The views of a scene show one set of named points, each view turned or mirrored, shifted and resized as a whole, with a little noise and some points left out.
(in the rows, 128 means zero)

Scene 1
View 1
q37: [126 100 133 128 147  97 169  57 130 157 125  81 215 113 137 116 144 235
  95 167]
q769: [159 125 145 115 149 118  92 103 125 115 144 107 167 120 128 137 187 166
 121 152]
q380: [132 112 141 126 143 125 122  73 125 149 135 116 194 120 145 125 113 160
 103 127]
q83: [147 111 171 137 152  99  89  93 178 162 169 128 136  98 141 119 111 162
 130 118]
q341: [146 124 156 112 141 135  90 111 135 153 140 121 169 122 146 134 128 139
 120 113]
q802: [152 134 165 122 128 112  94  99 176 173 165 133 158 144 158 135 100 162
 108 138]
q31: [135 113 135 130 153 120 153  69 112 163 126  92 199 103 127 123 140 203
 105 130]
q642: [152 144 157  92 120 143  85 126 147 172 138 128 175 153 163 143 112 137
 104 118]
q432: [112 102 140 146 144 144 105  61 102 137 153 130 201 126 147 136 112 138
 119 117]
q901: [125 107 148 119 144 147 115  85 117 171 125 127 193 110 152 123  81 127
 107  77]
q257: [126 103 155 140 131  98 101  61 164 129 169 131 185 141 165 124 107 168
 106 170]
q90: [132 107 148 102 150 121 124 111 123 151 120  78 192 109 147 125 168 204
 120 143]
q76: [152 117 139 118 139  92 133  67 151 129 134 104 192 124 140 117 143 192
  86 172]
q591: [140 131 149 133 146 136 102 100 123 166 158 115 170 135 134 148 149 177
 128 127]
q480: [160 131 152 140 146 128  98  67 157 176 154 164 146 104 125 119  52  90
  95  66]
q28: [109  94 152 153 154 139  72  81 103 119 172 126 177 118 146 143 148 140
 151 124]
q782: [138 111 178 121 133 107  86  95 196 183 159 146 151 118 175 114  49 131
 111 104]
q770: [156 147 151 135 138 135  86  98 138 170 171 138 153 142 133 151 131 150
 121 119]
q383: [139 138 135  94 125 185  76 116  77 136 120 134 207 154 156 155 131  91
 107  92]
q452: [113 103 148 142 147 133 119  74 117 164 151 112 195 120 146 133 121 180
 124 126]
q541: [164 155 146 100 126 150  90 117 128 166 134 134 174 152 144 148 121 124
  97 107]
q586: [165 112 159 125 160  84  94  92 173 122 155 115 136  86 127 113 152 163
 121 141]
q567: [151 105 143 144 171 111 103  64 129 121 148 129 150  69 106 110 128 125
 119  93]
View 2
q257: [124 150 141 102 108 111 152 128  98 166 122 117 125 113  82 129 138 106
 109  96]
q341: [116 131 125 134 119 128 138 105 116 145 130 133 149 112 117 148 163 109
 113 102]
q586: [ 97 116 166 116 129 124 133  95 117 180 129 109 145 120  93 146 161  91
 113  92]
q83: [110 122 140 132 105 110 144  88 103 167 114 111 144 129  95 138 167  92
 118  91]
q90: [113 130 138 106 150 154 129 114 124 158 127 112 144 129 113 123 163 142
  91 113]
q541: [125 142 124 131 119 123 144 118 109 121 143 158 164 114 133 151 164 103
 117 106]
q567: [111 117 141 130 113 132 123  98 116 158 141  88 147  89  98 154 173 100
 143  77]
q432: [132 145 112 125 105 126 134 128 112 140 139 104 133  86 101 138 152 129
 125 100]
q782: [122 146 114 130  88 116 164  89  88 150  95 139 138 130  98 144 164  79
 125  72]
q380: [126 145 127 108 121 138 137 124 106 144 132 111 142 109 105 131 160 122
 119  93]
q28: [120 126 120 142 106 112 126 114 127 157 138 101 129  82  98 146 145 128
 111 119]
q383: [130 148  98 141 120 137 131 129 128 110 152 159 153  74 140 167 151 124
 120 114]
q31: [126 139 135  98 137 156 126 124 105 143 139  88 152 124 110 116 176 137
 120  89]
q591: [120 124 134 134 123 114 132 112 116 149 137 114 151 127 113 126 165 126
 102 122]
q901: [130 147  96 131 104 147 140 108 103 125 123 118 144 102 115 143 173 119
 134  78]
q770: [123 127 135 139 109  98 140 114 106 140 141 130 159 121 116 138 164 103
 116 115]
q37: [125 147 148  76 146 154 132 138 102 161 130  85 137 136  96  99 161 145
 102  94]
q769: [106 121 158 116 142 124 125 120 130 162 151 123 148 106 110 145 151 117
 102 121]
q76: [117 145 161  81 140 138 140 134 106 163 136 114 141 124  95 124 150 113
 107  95]
View 3
q380: [165  87 126 148 152 118 136  97  78 134 141 141 121 122 141 162 172 101
  65  90]
q257: [176  95 144 180 134 170 130 110  71 125 168 155 145 100 146 150 160  85
  73 118]
q341: [160 128 133 124 149 112 123 126  96 137 132 123 102 120 140 152 156 107
  73 121]
q37: [167  42 119 150 171 110 165  50  72  99 191 183 149 138 116 144 179  82
  48  90]
q480: [129 137 152 135 117 124 129 119  38 172  64  83 130 106 201 173 173 120
  68 114]
q541: [163 130 112 115 121 110 105 115 122 120 101 117  94 118 158 145 169 124
  90 116]
q901: [137 114 127 149 149 112 144 108  71 157  97 111  89 124 146 172 170 122
  64  66]
q83: [139 137 171 132 151 130 145 125  51 148 145 128 141 111 149 136 148  85
  57 153]
q432: [172  79 127 156 163 131 123 133  87 167 129 135 115 103 144 164 174 100
  68  68]
q31: [160  59 121 124 174  88 155  73  76 123 158 158 135 135 129 147 181  90
  51  89]
q642: [152 146 120 133 120 130 118 113 118 112 117 129  85 120 144 137 155 120
  85 123]
q770: [155 117 135 109 140 121 114 132 102 144 118 133 125 100 160 112 169  97
  81 133]
q28: [185  94 139 140 187 126 112 169  98 182 156 137 115  95 131 148 156  84
  69  94]
q90: [170  91 121 122 183  90 149  93 104 109 184 163 107 145 100 146 157  93
  56 111]
q782: [118 165 167 172 111 162 150 111  47 137 107 114 110 110 159 152 145 111
  69 131]
q452: [153  79 132 147 171 124 145 108  85 148 146 155 118 113 130 137 169  91
  62  82]
q76: [189  72 123 146 143 124 135  76  77  97 186 158 154 131 140 161 170  89
  65 128]
q383: [188 114  90 125 142 105  86 146 147 146  95 108  62 116 143 176 169 139
  95  67]
q802: [142 134 144 144 118 150 132 107  84 116 135 142 125 110 153 122 155 100
  78 143]
q769: [203  95 124 105 169  97 106 129 112 125 181 144 134 124 130 152 158  89
  73 144]
q567: [173 101 156 116 172  88 129 134  42 178 138 101 149 122 162 188 166  93
  50 124]
View 4
q769: [159 109 137 128 144 130 152 148 129 173  90  97 106 121 120 136  89  94
 155 124]
q90: [157 117 147 140 127 150 156 174 161 171 102 104 100 127 126 125  76 113
 142 131]
q770: [141 118 120 125 140 139 160 125 132 148  98 107 137 103 137 142 116 124
 150 131]
q76: [147 129 151 137 125 141 157 166 127 166  89 130 104 154 139 151  89 104
 148 131]
q452: [136 114 146 127 117 141 160 156 144 138  95 111 127 128 133 124  85 135
 130 128]
q380: [130 122 141 132 113 140 154 157 134 146 101 112 119 140 130 133  99 124
 132 130]
q782: [134 161 128 122 111 128 173 136 118 121 146 107 126 125 155 148 130 149
 152 148]
q383: [117 102 119 118 118 130 100 123 147 160 117  81 133 116  97 135 130 122
 118 118]
q341: [141 124 126 127 125 136 153 140 137 151 116  92 120 115 126 132 114 122
 142 132]
q480: [102 137 103 131 105 128 176 127 108 123 120  99 138 129 140 132 165 136
 130 144]
q642: [139 136 123 126 129 142 134 130 147 159 130 106 127 112 132 152 128 127
 144 132]
q901: [113 125 126 129  99 137 153 150 141 132 120  95 129 133 124 119 123 142
 117 135]
q257: [147 135 157 118 124 123 155 148 112 136 103 126 122 144 148 156  85 129
 151 129]
q541: [129 125 116 130 128 142 132 126 144 163 115 103 131 113 124 148 137 120
 138 130]
q28: [145  99 142 110 131 116 151 137 119 131  95  85 128 113 116 121  79 127
 138 121]
q37: [145 122 162 145 116 159 167 187 152 162  79 138 105 158 142 132  64 117
 132 131]
q586: [159 131 134 133 138 124 190 155 108 156 101  95  99 128 138 133 101 100
 166 139]
q83: [151 137 130 127 130 127 192 145 117 134 115 100 119 116 149 132 108 128
 159 143]
q567: [130 109 122 132 119 118 189 152 101 136  90  82 111 135 123 110 114 108
 139 137]
q591: [148 112 132 128 138 144 159 141 145 154  93 108 129 107 131 132  94 121
 144 128]
q432: [125 106 142 118 112 126 145 144 126 131  94 103 133 135 121 127  94 133
 123 123]
q802: [146 145 133 125 130 138 161 135 130 143 118 121 127 118 152 157 112 132
 157 137]

In a view up to two points have been moved. Name them for each view, in the order of its rows, or write -.
view 1 => -
view 2 => q31, q591
view 3 => -
view 4 => q480
